Each scene shows the same named points in several views. A view is turned or mirrored, shifted and resized as a whole, has a little noise and may leave points out.
(in the rows, 128 means zero)

Scene 1
View 1
<200>: [131 143 147 135 125 122 129  75 139 191  85 118 172 132 164 158 112 173
  96 126 136 120  83 118 111]
<125>: [170 109 113 119 126 147 134  91 170 183  98 126 175 117 151 134 147 176
 104 138 115 123 121 137 132]
<185>: [173 108 120 122 145 131 150 106 158 174 110  94 146 112 144 136 130 139
 100 132 118 108 107 146 139]
<254>: [134 163 127 110 158 151 138 100 119 176  81 115 130 135 154 120 111 151
 113 127 128  97 108 139 129]
<138>: [ 81 199 133 106 144 186 119  65  91 182  36 161 133 167 175  90 114 210
 125 122 143  85 107 107 105]
<112>: [149 133 124 122 146 153 138  96 132 176  91 118 150 132 158  99 135 160
 112 129 121  99 109 127 125]
<124>: [ 98 185 116 138 115 140  89  63 128 168  61 162 191 139 161 151 147 199
 109 136 139 124 112 119 124]
<225>: [123 159 110 106 135 174 121  74 137 178  61 154 154 140 159 113 141 201
 117 133 128 106 124 130 127]
<157>: [130 134 106 124 119 153 117  68 154 165  74 145 175 130 151 129 165 199
 109 135 127 113 119 126 133]
<123>: [162 125 120 134 131 118 128  98 165 182 104 113 178 110 148 165 130 151
  96 138 121 130 109 144 136]
<173>: [ 84 183 110 125 135 168 107  64 103 150  54 154 146 158 159  89 161 200
 123 123 140  86 112 109 127]
<33>: [145 133 109 105 140 167 138  82 150 173  78 131 141 130 149 116 145 185
 115 133 122 102 123 139 138]
<97>: [143 126 143 136 146 131 145  96 124 174 101  96 146 135 161 101 124 145
 104 118 129  93  86 115 119]
<237>: [200  97 131 109 153 126 166 119 173 199 122  81 144 101 144 155  99 125
  95 135 111 118 106 161 135]
<136>: [118 140 119 115 133 167 131  67 133 167  68 135 143 146 158 103 152 199
 114 122 134  92 108 118 126]
<66>: [160 105 110 131 139 154 135  99 143 160 106 115 158 128 152  74 167 160
 112 129 113  94 115 119 134]
View 2
<136>: [ 77 106 140 150 132 104 123 132  99 122 117 111 171 127 154 122 117 143
 123 152 117 162 123 157 134]
<97>: [ 70 116 129 126 149 121 122 148 148 139 127 111 160 116 160 161 121 136
  98 155 113 157 145 182 127]
<157>: [102  99 131 151 143 116 105 116 106 116 122 120 174 118 149 122 112 137
 117 130 120 153 128 132 131]
<112>: [ 79 108 136 137 139 124 128 133 129 136 128 115 160 121 146 147 130 144
  94 145 120 160 137 166 127]
<125>: [111 102 126 149 155 128 108 113 129 133 143 118 164 117 143 135 122 146
  82 115 122 138 134 148 117]
<225>: [ 92  99 148 152 126 105 116 124  98 121 123 112 165 123 137 117 129 147
 121 154 132 165 118 146 124]
<185>: [108 115 109 140 156 132 120 129 145 129 148 117 146 119 149 168 125 146
  68 131 111 146 151 172 118]
<123>: [127 105 116 140 164 128  88 121 153 124 145 120 153 107 145 157 118 139
  87 128 124 141 145 152 109]
<138>: [ 55 105 173 142 111  82 121 153  94 128 106 100 165 122 142 116 132 145
 153 198 141 184 105 168 122]
<200>: [100 107 134 136 159 102  79 141 151 127 132 108 161 105 158 146 106 137
 120 156 134 141 129 169 106]
<124>: [108  91 145 142 143 107  77 125 118 107 109 120 172 101 141 125 115 126
 146 156 137 167 123 121 120]
<33>: [ 99 107 129 154 133 116 129 123 104 122 134 114 158 129 141 131 129 152
  96 140 120 157 129 155 126]
<66>: [ 71 107 132 134 146 142 142 125 124 141 123 120 173 124 152 146 127 138
  83 118 106 158 146 154 142]
<173>: [ 67 102 151 141 119 104 122 138  87 109  94 115 175 121 146 121 122 130
 151 175 120 190 122 137 144]
View 3
<200>: [154 148 127 134 148 114  72 132 113 121 102 117  96 158 108 109 143 154
 157 189 110 171 182 189 148]
<124>: [135 179  82 122 154 103  63 118  84  99  65  81 106 130 106 160 128 168
 173 224 103 177 136 200 163]
<97>: [151 171 116 158 147 127  76 126 125 150 109 118 122 143  82  65 127 136
 144 166 129 129 157 142 140]
<66>: [155 222 112 139 144 139  78 135 120 136  82 120 123 125  96  89 112 128
 110 179 119 106 106 116 159]
<112>: [157 207 109 143 149 120  93 130 119 140  92 114 129 130  90  94 122 139
 136 170 112 127 141 151 143]
<237>: [206 193 216 161 141 162 121 135 162 171 108 155 121 144 125  78 120 158
 109 145 124 146 163 174 140]
<185>: [179 197 171 153 133 159  99 131 137 157  93 132 121 133 113  87 111 154
 120 162 125 144 140 161 146]
<123>: [181 183 178 146 155 147  86 126 131 135  78 127 102 138 130 131 127 170
 135 196 121 169 139 190 164]
<125>: [178 212 156 123 140 136  90 144 121 121  75 131 106 136 128 125 121 148
 111 186 101 145 129 165 163]
<225>: [147 222  72 112 139  94 103 134  91 110  74  93 132 119  93 136 123 150
 147 184  83 148 141 179 142]
<136>: [134 206  64 110 122 105  88 140  90 115  81  95 122 129  90 110 113 136
 142 175  92 139 143 158 143]
<138>: [117 201   2 117 152  47 105 127  74 110  93  69 150 123  50 117 133 143
 190 172  74 145 173 186 118]
<157>: [144 205 100 108 125 126  76 139  92 105  65 100 106 129 115 139 114 150
 133 201  98 154 123 170 163]
<254>: [153 196 104 155 147 114 111 119 119 155  96  99 147 121  78  94 118 158
 164 159 112 147 156 181 126]
View 4
<225>: [132 130 178 153 110  94 159 158  87 167  87 112 145  99 122 123 114  99
 106  92 166 139 135  71  78]
<33>: [136 135 178 145 106  93 164 147  96 174  87 115 160 112 114 135 103  98
 114  98 162 133 124 109  95]
<66>: [130 142 176 134 110  84 154 140  95 170  89 136 134  98  88 136  96  81
 129 108 150 125 113 124 148]
<124>: [117  97 178 160 120 107 158 150 115 141  99 122 133  95 118 116 142 119
 133  70 142 142 136  46  77]
<157>: [124 121 169 160 107 104 169 143 110 159  91 131 146  96 102 132 112 105
 123  77 144 135 135  86  93]
<123>: [112  99 188 137 115  89 159 108 131 162 110 109 163 135 112 140 110 106
 162  95 122 137 120 118 106]
<237>: [117 116 199 113 115  72 149  93 119 189 117  85 184 167 119 151  80  94
 160 129 132 133 103 164 116]
<97>: [114 123 180 122 132  91 124 137  84 173 109 112 126 130  97 127 107 111
 128 121 149 139  87 115 131]
<112>: [125 131 182 130 118  85 143 142  89 172  97 113 139 115 108 128 106  95
 124 114 156 134 109 108 120]
<125>: [118 123 179 144 108  86 168 110 114 176 104 115 155 119 104 147  84  84
 144  97 129 136 134 116 103]
<254>: [131 121 194 122 124  85 137 153  90 168  98  95 153 131 130 120 124 112
 119 119 171 138 100 102 105]
<200>: [ 98  98 178 139 132 106 133 122 101 168 122 103 131 138 109 127 111 125
 139  96 129 150 111  83  82]
<173>: [135 128 171 153 119 109 145 191  77 151  79 129 122  80 112 105 144 119
  89  86 181 137 116  54  95]
<136>: [128 135 167 153 114 106 151 162  79 169  89 123 136 101 101 125 109 112
 100  93 166 138 117  87  93]
<185>: [121 120 188 125 114  85 152 118 115 174 105 108 168 141 105 142  98 102
 146 113 140 131 103 147 127]
View 5
<136>: [116  97 180 114 134 143 106  59 102 142 101 111 104 154 169 162 121  62
 130 169 129  95 155 137 219]
<125>: [110 124 159 113 119 136 136  70  51 117 138 129 105 176 109 179 120 103
 130 140  91 148 139 180 166]
<185>: [103 136 152 126  73 110 119  80  64 117 140 131 100 160 120 178 165 150
 156 146 110 141 143 171 144]
<138>: [115  47 197 137 182 148 116  30 132 172  71  86  57 133 187 159 153  30
 110 209 184  85 170  99 250]
<157>: [123  96 181 123 130 149 138  59  78 128 125 129 107 171 159 168  95  55
 127 139 100 124 134 156 198]
<237>: [ 93 151 146 123  73  92 123  86  37 116 145 136  82 159  71 177 193 199
 139 153 111 156 143 184 122]
<200>: [154  52 175 148 134 112 147  53  47 124 108 135  85 150 171 154 148 133
 111 163 119 151 133 139 201]
<66>: [107 129 133 108 101 144  99  66  91 105 126  97 137 168 150 195 135  88
 187 158 115 132 171 172 174]
<123>: [124 103 165 146  96 118 157  69  36 113 147 146  88 168 125 174 144 136
 129 132  95 165 122 172 146]
<254>: [ 94  99 175 151 107 120 123  55 100 144 113 107  64 142 146 176 182 107
 139 177 161 117 154 136 171]
<33>: [ 94 125 176 111 118 141 115  68  91 143 122 117  93 160 127 171 129  73
 131 156 121 106 151 155 187]
<173>: [119  64 191 144 143 161 120  38 134 152  96 101  94 145 217 170 117  12
 140 170 155  90 155 114 229]
<112>: [110 110 153 125 116 131 112  60  87 124 117 103 100 156 146 181 156 102
 155 171 132 130 162 155 179]

In a view up to two points have been moved. Name them for each view, in the order of its rows, or write -.
view 1 | <124>
view 2 | <138>
view 3 | <123>
view 4 | <125>
view 5 | <200>
